The views of a scene show one set of named points, each view turned or mirrored, shifted and resized as a whole, with a little noise and some points left out.
In the rows, zero is written as 128.

Scene 1
View 1
Vope: [121 179 123  95 117 123 130 132  78 164 116 119 107 144 163  80 106  76
  62  80 143  96 126  80 123 106 109 106 171 132 120 117 108 173 118  94
 158 104 111 136 121 108 147  88 147 150 136 140 110 157 139 116 109 210
 148 106 101 115 141 123 134  94 160 132 173 137]
Lofat: [127 133 122  91 142 134 130 129 105 160 113  96 109 128 160  95 116 100
  89  87 136 143 146 110 137 127 131 112 128 134 126 143 117 137 135  89
 136 127 117 131 108 103 133 111 141 143 123 127 133 130 137 139 116 162
 133 118 105 117 131 165 128 122 140 123 153 135]
mun: [163  98 139  80 172 134 131 124 140 178  98  73 105 105 176 145 121 103
 130  67  92 193 162 129 180 139 185 136 100 165 119 161 116 109 122  84
 159 158 128 136  63 116 130 116 132 113 123 114 142 135 115 156 154 124
 107 126 116 146 149 192 127 150 133 122 119 118]
Zeg: [141 170 128  89 133 122 134 136  97 174 107 106 105 131 176 103 108  69
  78  63 122 115 129  84 145 103 132 126 159 151 119 128 107 164 110  91
 175 116 118 138  92 119 150  86 143 134 143 139 107 172 128 116 133 205
 132 112 110 134 150 131 131 108 161 134 164 127]
Tef: [120 120 120  93 140 135 127 119 107 160 119  98 120 132 157  98 121 119
  96  95 138 154 154 119 128 139 127  95 124 131 124 149 122 125 142  84
 124 136 112 131 114  96 127 118 141 150 114 118 146 105 141 156 110 143
 140 116 103 110 129 174 129 125 131 109 145 133]
Bar: [113 174 112  88 175 120 161 167  86 159  85  72  63 116 159  82  98  72
  67  70 134 111 116  96 166 120 127 156 124 133 144 128 116 151 145 104
 114  94 126 120 105 111 130  82 130 118 136 148 109 172 127  95 117 210
 108 141 123 131 119 151 103 138 164 152 181 141]
famav: [137  49 128  86 157 146 117 100 144 159 124  79 141 117 152 132 140 159
 140 109 121 223 187 161 143 168 165  83  75 140 121 184 135  80 156  71
 108 177 118 129  94  88 114 155 132 145  92  95 186  57 139 203 118  67
 129 121 105 114 128 227 137 152 102  91 102 125]
fatek: [133 159 124  91 152 123 142 143  99 167 101  94  92 126 169  99 106  79
  81  69 128 125 133  94 152 115 137 138 141 141 126 134 111 152 121  93
 151 113 119 131  97 115 139  89 138 128 136 137 114 161 126 118 128 193
 120 124 114 132 139 147 123 124 156 139 164 132]
fod: [123 149 123  96 124 131 124 124  95 161 122 110 119 143 164  87 115  96
  80  87 143 129 142  95 122 120 117  99 149 130 119 135 116 153 128  88
 146 117 109 135 119 104 138 103 144 151 128 128 125 131 137 138 111 178
 144 109 102 112 136 147 133 104 146 118 160 134]
mag: [121 114 126  93 117 140 114 105 107 159 132 117 144 145 158 101 128 126
  97 104 142 155 159 114 110 136 124  74 136 131 116 147 119 133 134  75
 141 143 102 138 119  96 133 125 145 164 112 114 151 100 145 169 106 136
 154 101  95 105 138 167 143 103 129 100 138 131]
fev: [138 120 128  88 154 132 127 121 114 168 112  94 112 123 167 114 118 104
 104  82 122 163 152 119 150 134 148 115 121 146 122 150 117 130 127  86
 145 140 118 135  91 110 132 113 139 135 123 122 136 129 130 148 127 148
 127 120 108 127 137 171 130 129 139 121 141 126]
vifu: [124 121 124  91 139 134 129 119 107 161 119  96 119 134 156 103 121 116
  95  94 137 155 151 117 133 134 132 100 123 134 126 148 120 128 138  84
 129 130 114 130 111  99 130 116 138 150 115 120 142 114 138 153 114 146
 136 116 104 117 132 172 131 124 134 113 145 132]
dep: [126 128 121  92 154 132 134 131 106 162 111  88 105 126 159 102 114 105
  93  88 133 151 144 114 143 135 135 114 119 135 128 147 121 129 139  90
 125 126 118 129 106 101 126 111 136 138 121 125 136 128 135 141 116 159
 127 124 111 121 130 172 123 128 138 123 150 130]
tenu: [114 145 116  94 137 130 135 131  94 157 115 101 106 135 156  87 113 100
  79  91 147 128 140 103 131 129 121 103 135 127 129 138 114 143 140  89
 126 117 111 128 120  97 131 106 141 146 121 129 130 131 141 133 105 173
 136 115 107 113 125 157 124 117 143 123 162 135]
kela: [102 143 110  96 144 132 137 137  88 150 115  93 103 132 146  74 116 108
  72 102 154 128 139 111 124 134 108 102 124 116 135 140 124 136 153  92
 100 111 111 122 132  91 125 109 139 149 113 129 135 118 144 135  91 169
 135 122 107 101 116 165 118 124 140 123 166 141]
vize: [100 180 103  96 166 123 159 167  73 149  95  77  62 123 146  64  96  78
  52  83 156  96 115  96 149 120 107 140 128 118 149 129 117 154 155 105
  95  88 120 115 128  99 124  84 135 130 130 147 109 161 137  92  97 213
 115 137 116 116 106 148 102 130 161 150 190 146]
Bir: [127 108 121  86 165 133 135 133 119 160 107  77 105 114 155 107 118 114
 106  92 127 170 152 132 153 146 147 119 101 139 131 158 129 113 150  88
 115 138 122 126  97 100 122 122 132 130 113 119 147 116 133 150 119 135
 119 127 115 123 125 190 120 143 133 120 141 134]
Leme: [140 141 127  86 153 128 134 134 108 172 104  92 102 120 170 110 111  89
  95  70 117 148 140 108 155 121 147 130 132 149 123 142 112 140 124  91
 152 126 122 134  88 114 136 102 138 127 131 129 126 151 126 130 132 176
 122 118 114 133 143 158 127 126 147 134 150 130]
Meza: [126 120 123  92 146 134 128 123 110 160 113  90 114 129 155 104 119 112
  94  89 136 159 150 122 139 138 134 107 119 133 127 150 122 124 139  87
 126 134 118 129 105 100 126 116 141 143 117 120 143 115 136 148 113 147
 130 119 107 117 129 175 129 129 137 119 144 134]
View 2
famav: [138 158 125  75  99  98 122 183 170  84  69 157  82 146 128  97 103  29
 171 103 156  70  81 162 175  95 169 112  82 165  86 195  71 171  50 150
 145 117 160 178 142 190 154 101 120  90  93  80 197 155 120  90 154  67
 122 125  47 153 108 187 117 174 153 227 161 139]
Vope: [ 95 112  76 166 140 140 123 128 124 149 105 113 155  92 108 180 132 171
 101 161 123 158 153 153  96 113  88 163 117 121 127 156 148 128 178 115
  92  87 107 137 128  96 133 128 148 132 115 128 127 148 165 194 140 165
 143 153 178 136 118  92 136 111 104 145  95 156]
fev: [103 144  94 126 122 116 129 148 135 126  77 132 115 120 119 144 114  98
 139 150 146 119 103 151 119  91 119 137  93 140 108 174 112 156 113 122
 119  97 123 156 137 139 148 113 129 113 126 103 154 153 137 142 144 134
 126 144 109 153 113 133 114 139 126 204 132 152]
mag: [135 115 102 112 119 122 109 171 166 110 103 141 121 121 114 137 128 109
 133 112 124 109 135 159 158 112 139 135 107 145 112 178 108 147 120 144
 119 101 148 162 136 146 133 120 153  97  75 109 168 151 150 154 151  93
 139 138 130 134 123 142 143 157 121 176 123 142]
fod: [110 120  92 139 129 126 121 145 140 130  98 127 139 105 113 157 124 134
 117 138 126 133 138 159 127 111 113 148 110 132 117 166 128 137 147 128
 104  96 127 150 131 125 136 120 142 118 104 117 146 147 157 167 147 134
 138 147 147 134 113 119 137 131 117 159 111 146]
Tef: [117 138 104 122 116 116 125 152 153 107  89 137 120 114 118 141 115  98
 133 119 133 115 119 161 142 109 130 141 102 140 106 173 114 144 114 135
 112 104 140 158 132 143 149 117 128 110  99 102 161 146 145 140 147 114
 137 134 117 131 108 141 137 137 133 173 124 140]
dep: [102 151 100 131 120 114 135 141 133 114  80 130 118 111 119 146 112 103
 130 140 140 125 112 161 125 101 117 145  94 135 105 171 123 144 119 126
 107 103 126 149 133 134 153 108 119 121 118 103 148 145 143 138 145 136
 134 131 115 141  98 132 130 131 136 174 124 143]
Lofat: [106 136  96 133 123 117 128 143 138 119  86 131 126 109 116 151 116 109
 128 142 138 125 117 161 124 101 112 147  99 135 107 170 123 143 127 125
 108 100 123 149 132 132 147 115 126 119 114 107 149 147 144 145 145 136
 132 141 125 139 107 129 131 132 130 174 121 147]
tenu: [106 139  96 143 125 120 129 136 139 115  92 125 127 101 117 155 115 118
 121 133 130 133 128 163 127 110 115 150 106 131 109 164 132 132 135 128
  98 104 127 146 130 125 146 118 127 121 108 109 142 142 154 152 147 137
 142 138 135 131 101 126 143 123 130 151 113 142]
kela: [106 143 107 142 116 115 132 130 147  97  96 127 126  95 117 153 111 111
 119 119 127 131 133 173 137 118 121 158 107 127 103 162 139 125 130 137
  88 107 136 149 121 132 153 113 110 120  99 109 140 133 157 142 145 131
 146 122 133 116  85 137 160 116 140 130 106 130]
Zeg: [ 88 128  71 157 138 132 129 128 113 158  86 115 148 104 110 171 126 155
 117 178 135 149 126 144  85  98  87 152 107 124 123 163 136 143 161 106
 105  88 101 141 137 105 141 120 143 129 137 120 132 152 150 182 141 170
 132 158 155 150 121  94 112 121 107 184 114 161]
Bar: [ 65 168  87 173 125 116 162  96 102 128  72 111 137  86 114 174 101 130
 114 166 141 155 108 165  83  95  80 168  91 115 106 156 158 123 147 109
  79 102  99 132 121 101 166 102  88 150 160 108 114 135 149 145 138 196
 133 128 131 136  76 102 134  91 141 141 105 144]
vize: [ 71 161  94 177 123 115 157  95 113 112  86 109 141  77 115 175 105 137
 106 149 132 158 128 177  98 113  83 174 101 111 104 150 170 110 158 117
  66 107 107 134 117 103 167 108  82 148 138 113 111 124 162 146 142 185
 145 121 142 116  67 109 159  84 142 109  95 134]
fatek: [ 82 144  81 157 130 123 137 123 113 141  76 118 136 103 115 166 115 132
 120 171 138 146 111 154  91  97  90 154 101 124 112 165 135 140 146 111
 101  94 105 142 133 111 150 110 122 135 144 114 132 147 146 161 138 169
 131 144 137 148 107 100 119 115 121 177 118 154]
Bir: [104 163 104 120 114 108 139 144 135 103  71 137 109 116 124 135 102  77
 143 136 151 113  91 160 128  97 125 136  90 138  95 175 108 149  96 129
 116 110 133 156 133 150 160 102 105 116 125  94 157 145 132 120 144 128
 127 128  85 144  96 145 124 136 145 192 138 140]
Leme: [ 92 147  84 141 128 120 137 133 118 139  72 125 130 110 117 155 113 116
 130 167 146 133 105 151 101  92 102 144  93 134 114 171 121 150 128 113
 113  96 111 147 136 123 149 109 128 124 137 108 142 152 141 152 141 158
 124 145 118 153 111 111 109 129 122 195 128 156]
View 3
kela: [126 127 144 116 138 136 118 134  95 121 149 151 144 121 132 134 132 144
 136 144 109 119 135 114 140 113 108 137 151 120 131 130 142 104 115 130
 127 104 122 134 121 130 138 136 166 133 132 108 128 144 114 106 118 123
 137 135 101 124 109 139 112 134 125 108 142 125]
Meza: [126 124 136 131 137 143 123 107 109 126 147 145 150 128 143 135 128 140
 144 129 114 121 133 120 133 120 120 135 131 116 123 137 143 125 146 146
 138 118 120 156 132 117 139 134 134 145 108 115 132 138 108 110 120 122
 133 132 110 124 114 147 130 110 135 110 139 132]
fatek: [147 103 119 130 136 127 111 139 126 128 126 152 158 131 152 157 156 135
 122 140 145 116 132 131 115  99 118 114 151 132 118 118 146 129 139 121
 124 111 111 165 130  95 126 144 139 119 118 108 139 151 120 104 142 126
 139 130 128 119 129 141  99 129 112 118 131 113]
Leme: [144 108 121 136 137 136 116 123 127 126 129 147 159 133 154 150 149 132
 129 134 140 118 129 130 118 106 122 118 138 130 117 125 146 135 150 132
 135 117 113 169 132  94 130 142 127 130 108 113 142 148 114 108 139 121
 134 129 127 122 128 145 116 115 121 116 134 121]
tenu: [136 122 136 126 134 133 113 134 104 125 143 149 151 130 140 142 137 146
 132 137 119 121 135 120 129 109 113 137 149 118 132 127 143 115 126 130
 126 106 122 152 123 121 137 139 154 129 122 108 132 143 114 111 132 125
 137 128 110 121 114 137 115 129 121 110 138 121]
vifu: [126 129 141 129 134 141 123 116 105 123 147 143 148 125 136 133 129 146
 143 130 109 121 135 119 137 120 117 146 134 111 133 136 142 118 136 144
 136 113 124 153 129 127 140 133 147 139 111 113 130 138 109 113 125 126
 134 129 106 123 109 142 131 114 133 106 140 131]
fev: [136 118 128 139 137 139 124 106 122 126 140 143 154 132 152 141 136 134
 141 127 125 120 130 127 126 117 124 131 127 119 121 135 143 136 155 144
 143 123 118 169 136 104 137 133 124 141 102 114 139 141 105 115 129 122
 133 127 122 123 120 146 126 104 132 112 134 130]
Tef: [126 131 141 133 133 144 124 111 105 123 148 141 148 128 138 131 127 146
 146 127 105 120 136 117 135 121 117 147 132 111 132 139 141 120 140 147
 139 115 128 154 129 126 143 134 145 142 110 114 130 135 104 115 121 124
 133 127 107 124 107 142 133 114 135 109 140 133]
mun: [134 110 122 148 144 149 132  75 143 126 136 143 162 133 172 146 135 124
 148 125 135 115 124 128 126 124 136 112 108 129  95 142 149 158 185 149
 159 135 101 181 150  78 134 130  85 153  82 124 143 143 102 109 121 116
 127 129 134 131 131 162 135  81 151 114 133 141]
Vope: [160 106 118 129 124 117  94 171 114 128 119 151 160 136 135 159 163 150
 113 135 147 124 134 136 108  88 114 137 165 123 148 110 146 116 117 122
 106 101 132 171 118 119 130 150 169  99 132 100 139 145 121 111 170 138
 142 121 126 105 122 121  97 149  86 118 132  99]
Bir: [122 123 136 130 145 147 131  95 115 125 152 145 150 124 154 134 124 131
 148 135 111 116 132 117 139 122 119 122 125 121 110 138 144 129 151 139
 150 122 109 150 135 109 134 129 120 151 104 119 130 145 109 107 105 114
 132 135 112 134 116 157 127 104 149 108 142 139]
fod: [142 120 133 131 128 133 109 139 107 127 134 144 155 132 137 144 144 150
 130 127 125 124 135 128 123 110 116 147 146 115 142 128 145 119 132 136
 122 106 131 166 123 124 139 141 156 125 120 108 135 136 111 115 150 134
 136 122 116 115 112 133 119 130 113 112 137 118]
Zeg: [159 103 114 137 129 127 102 146 130 129 115 148 166 139 149 160 163 142
 120 126 154 124 129 138 105  97 124 129 150 126 135 115 148 137 142 134
 118 111 125 187 129  98 129 147 140 111 113 107 145 143 113 112 170 135
 137 121 136 110 129 132 108 129  98 121 128 109]
dep: [133 119 132 129 139 138 122 116 113 124 145 147 151 128 145 138 134 139
 138 133 119 117 134 123 133 116 119 130 137 122 119 133 144 124 140 136
 137 114 117 153 130 110 135 135 137 138 112 114 134 146 109 109 121 119
 135 131 113 124 118 146 121 116 133 111 138 129]
vize: [136 104 129 107 148 123 109 161 102 123 143 163 148 121 140 152 149 134
 112 169 135 113 134 120 128  89  99 100 179 146 114 110 146  99 102  97
 117  96 104 121 116 113 119 146 166 117 143 100 130 167 132  90 122 115
 143 148 108 125 125 140  75 156 110 114 134 111]
Bar: [142  98 120 113 150 123 111 149 121 126 137 161 156 124 152 158 155 123
 116 164 146 112 128 126 122  90 109  88 172 151 103 110 148 117 123 100
 124 105  99 136 122  91 117 147 143 116 133 105 135 170 131  92 120 112
 142 146 121 123 135 144  76 146 111 119 131 113]
View 4
tenu: [112 112 146 107 161 152 118 128 121 139 109 122 144 114 122 140  98 119
 118 127 117 118 115 132 122 109 108 144 151 141 113 134 116  75 124 133
 121 131 171 105 150 132 156 147 110 137 161 110 105 140 107 141 139 143
 135  93 106  94 112 134 125 132 125 124 111 140]
vifu: [136 123 131 119 143 131 125 119 134 130 120 120 128 117 135 137  94 128
 120 123 128 100 109 131 116 116 120 137 165 140 110 143 122  83 108 121
 125 137 167 105 152 121 149 132 110 141 154 106 125 139 118 136 147 130
 140  88 115  96  96 140 104 130 136 122 106 130]
famav: [206 135  91 158 101  69 139  94 146  99 147 107  84 135 175 138  65 137
 118 105 149  37  97 134  92 115 126 101 211 142 116 163 129 108  47  89
 145 141 166 121 162  65 123  99 123 152 121  94 196 140 150 122 171  75
 144  63 130  97  61 158  41 104 159 107  92 106]
Lofat: [125 117 128 113 152 143 117 126 130 132 121 122 138 117 132 138 100 119
 119 131 121 112 113 129 118 111 114 142 152 133 104 142 116  74 107 134
 124 137 172  99 146 126 150 144 112 141 155 110 111 136 114 141 140 136
 140  91 112  96 103 141 118 139 134 129 116 132]
Meza: [130 112 125 120 150 134 116 121 120 126 125 118 131 121 134 139  94 120
 114 123 120 106 109 131 116 106 109 134 160 139 114 141 118  76 101 127
 129 135 168 103 152 117 149 144 115 142 157 107 118 138 117 137 140 126
 136  86 111  96 101 146 110 129 131 124 109 130]
fatek: [106 104 123 100 166 164 106 128 114 133 136 126 154 118 127 132 117 113
 113 146 105 141 119 118 131 110 115 145 132 123  91 142 106  48 108 154
 117 139 174  79 135 141 151 174 109 147 167 126  74 129 106 153 128 149
 139 102 110  91 109 146 141 159 135 139 141 130]
mun: [172 109  63 131 118 117 116 105 131  99 184 113 121 141 174 125 105 124
 108 151 122  90 108 110 120 122 127 117 166 101  74 170 110  58  35 135
 132 145 172  69 134  98 119 156 122 169 138 126 122 119 133 149 148 103
 149  85 129  89  73 174  86 158 170 135 154 103]
Zeg: [102 113 129  86 163 177 114 136 133 146 127 127 163 108 130 125 125 122
 116 155 113 150 124 112 141 130 127 159 126 113  74 143 113  45 122 157
 110 135 174  74 128 161 152 174 106 146 167 128  59 131 101 156 127 166
 139 104 114  89 106 136 146 171 139 142 150 136]
vize: [ 65  77 148 106 194 173  92 131  75 141 120 131 163 125  96 151 107  89
 104 127  86 150 118 133 126  55  73 142 125 148 129 116  98  53 126 157
 127 135 172 101 150 133 172 185 114 128 184 120  72 127  95 154 111 148
 129 108  86  95 146 146 171 135  97 131 114 148]
Vope: [ 80 119 162  78 175 188 117 144 133 159  97 131 172  97 110 129 124 124
 123 144 112 161 123 122 140 132 122 175 121 130  86 132 117  53 154 153
 105 131 173  89 137 172 167 163  98 134 172 119  60 142  90 153 125 182
 139 108 103  92 118 119 159 160 124 137 128 150]
mag: [145 144 153 114 135 128 140 127 157 138  95 119 127 103 137 133  89 145
 130 118 147  93 111 133 111 141 136 148 171 143 107 145 136  98 126 110
 115 130 170 117 155 128 147 109 105 136 145  95 140 152 117 129 157 138
 139  82 121  99  86 126  90 122 143 119  97 134]
Leme: [114 106 117 106 156 155 111 126 121 128 140 124 149 121 137 132 115 116
 115 145 110 129 119 118 130 113 116 143 139 121  85 147 109  52  98 147
 119 138 171  82 136 137 145 167 112 149 157 124  85 128 108 152 130 142
 139  99 114  89 103 145 132 157 141 138 142 129]
kela: [103 112 156 114 164 145 114 125 109 140 105 127 138 116 111 149  89 116
 113 114 114 112 113 140 114  87  96 136 153 157 132 127 116  84 130 125
 128 133 170 118 159 122 161 142 111 130 164 103 116 141 106 135 137 135
 132  90  99  99 119 136 129 119 112 118  92 144]
Bir: [146 106 105 132 138 119 111 113 117 115 146 117 120 134 145 140  88 116
 113 124 119  89 106 128 111  96 107 121 167 138 115 147 112  78  74 125
 136 139 171 102 152  98 137 146 122 148 148 110 132 132 124 138 142 107
 140  83 116  91  94 158  97 128 140 123 115 120]
dep: [129 110 123 121 150 137 114 121 121 126 129 121 133 124 133 137  98 117
 116 126 121 106 114 128 121 103 110 134 157 136 107 143 116  74  97 131
 127 141 172 100 150 116 148 146 115 146 155 112 114 134 115 143 141 127
 138  89 111  95 101 147 115 133 134 123 116 129]
Tef: [138 125 134 121 143 126 128 122 132 130 116 117 126 115 135 139  91 129
 119 119 131  96 109 134 114 114 118 138 169 142 113 142 124  88 109 118
 125 135 169 112 157 116 149 130 111 140 151 102 133 141 118 133 148 129
 136  84 111  96  96 136 101 124 132 117 101 135]
View 5
dep: [106 152 108 135 106 123 121 126 135 134 143 122 136 150 122 130 110 109
 111 131 107 114 125  98 141 144 132 133 152 164 118 123 107 144 155 100
 128 140 114 165 105 123 136 124  74 130 128 135 157 127  88 145 110  95
 100 140 155 124 145 139 134 114 120 149 145 134]
vifu: [101 147 115 127 111 123 107 128 136 147 145 115 127 151 116 124  99 108
 107 119 114 112 131  99 146 155 123 124 141 160 108 125 116 138 150 104
 134 138 120 174 117 119 126 111  80 133 127 139 149 127  97 140 103  95
 105 125 158 114 140 149 136 131 123 149 140 129]
famav: [ 17 165 104  93  79 177  31 151 151 194 134 136 160 154 116  91  55 136
 111 116  93  60 103  80 188 202  92 121 159 164 115 134 117  94 152 106
  79 117 147 188 139 125 132  58  94 138 149  97  93 129  81 144 141  68
  84 105  96  99 158 167 124 191 135 220 146  76]
Vope: [175 137 117 150 145  78 169 107 132 104 163 103  91 141 121 154 151  83
 108 119 129 157 165 122 119 119 158 118 121 158 108 125 117 171 149 104
 172 178  96 152 108 119 117 166  68 131 106 168 207 125 115 138  77 123
 112 135 212 121 120 134 138  77 119  77 132 173]
fev: [100 158 102 122 108 137 109 126 138 140 150 127 136 146 133 126 114 112
 121 125 104 108 132 108 158 148 136 129 146 158 124 132 110 134 149  96
 115 158 115 160 113 123 130 131  79 123 131 123 165 123  96 146 119  89
  90 128 144 113 150 142 129 119 132 139 140 121]
Leme: [117 156  98 135 112 130 132 121 136 124 152 123 130 143 140 139 135 109
 125 132  99 116 136 109 149 128 150 135 147 164 132 136 104 144 152  96
 121 166 109 148 101 123 133 157  70 118 130 127 189 120  99 146 118  98
  91 139 154 123 149 134 128 100 133 121 140 132]
vize: [147 148 106 176 102  85 187 122 120 103 130 116 142 154 111 155 127  96
 108 161 114 142 121  97  90 101 142 151 167 164 124  98  93 181 161  98
 162 112 102 170  70 119 152 143  57 128 124 175 168 135  77 147  83 114
 128 184 185 154 140 122 139  59  97 139 161 176]
Lofat: [113 150 109 131 112 119 123 125 137 137 146 117 127 151 123 131 113 105
 112 128 113 121 132 104 140 143 134 127 144 162 113 129 110 147 149 103
 134 147 111 163 109 121 130 129  75 131 126 141 164 129  96 144 103  99
 107 134 162 121 140 142 134 113 120 138 143 136]
fatek: [137 149 101 144 118 112 157 115 130 112 149 119 129 146 141 152 147 100
 124 135 105 128 139 114 134 118 154 137 146 160 128 129 105 155 153  92
 139 168 103 146  93 122 133 167  63 119 123 139 196 123 100 145 105 104
  98 149 170 131 145 128 130  82 126 108 144 148]
Bar: [145 159  97 171 103 101 191 120 120  94 137 122 147 150 134 158 148 104
 122 161  98 135 124 106 106  90 156 156 170 163 137 115  89 178 155  91
 142 137  99 152  63 120 156 169  49 118 128 157 194 127  78 149 100 103
 114 185 171 158 153 116 134  50 112 121 158 164]
Tef: [ 97 148 114 127 109 119 107 126 139 148 144 116 126 153 107 123  91 109
 105 120 115 111 130  96 140 162 121 120 144 159 107 124 117 141 151 106
 132 132 121 177 120 120 127 103  82 139 127 139 140 132  96 141 102  97
 109 124 156 117 137 150 136 135 121 159 143 127]
Bir: [ 81 160 103 128  92 142 106 135 138 149 137 133 153 153 125 122  97 121
 117 138  97  96 113  93 147 147 126 137 167 165 126 125 104 135 152 100
 109 130 122 169 106 123 143 111  74 128 137 123 143 129  80 150 125  87
  97 141 134 129 155 140 129 125 126 169 150 116]
fod: [135 140 118 134 131 101 129 117 137 130 158 110 107 146 113 134 116  94
 106 117 124 134 149 112 134 147 136 121 129 158 104 123 119 150 151 107
 149 157 109 167 118 121 116 133  77 137 116 152 170 125 107 141  90 111
 107 127 186 113 125 147 137 111 120 120 133 148]
mun: [ 65 172  82 109  89 177  91 136 138 149 151 141 158 147 162 124 122 130
 142 131  77  80 121 107 191 145 146 141 160 163 148 152  99 115 155  88
  76 179 118 140 109 128 138 146  75 109 147  83 179 119  88 153 154  73
  68 125 105 117 174 134 117 125 145 147 143  94]
mag: [101 141 125 116 122 118  86 125 146 160 155 108 113 150  99 111  85 101
 100 103 128 115 142 100 154 182 114 107 126 156  92 127 129 130 147 113
 141 148 123 180 142 123 112  93  90 146 118 140 141 130 111 135  95 100
 104 103 169  96 125 162 139 154 123 149 132 122]
Meza: [ 99 151 109 128 105 129 110 128 139 146 142 123 134 150 118 126 100 111
 113 125 110 109 125 100 147 151 124 126 151 162 116 125 113 136 150 103
 125 136 120 169 113 120 130 110  78 132 128 133 148 128  92 144 111  94
 101 133 152 117 143 147 133 127 122 154 142 127]

Which points are out of place in each view (at most two, in the order of its rows)? Write none if all are in place.
view 1: Vope
view 2: none
view 3: vifu, Zeg
view 4: Meza, Leme
view 5: vize
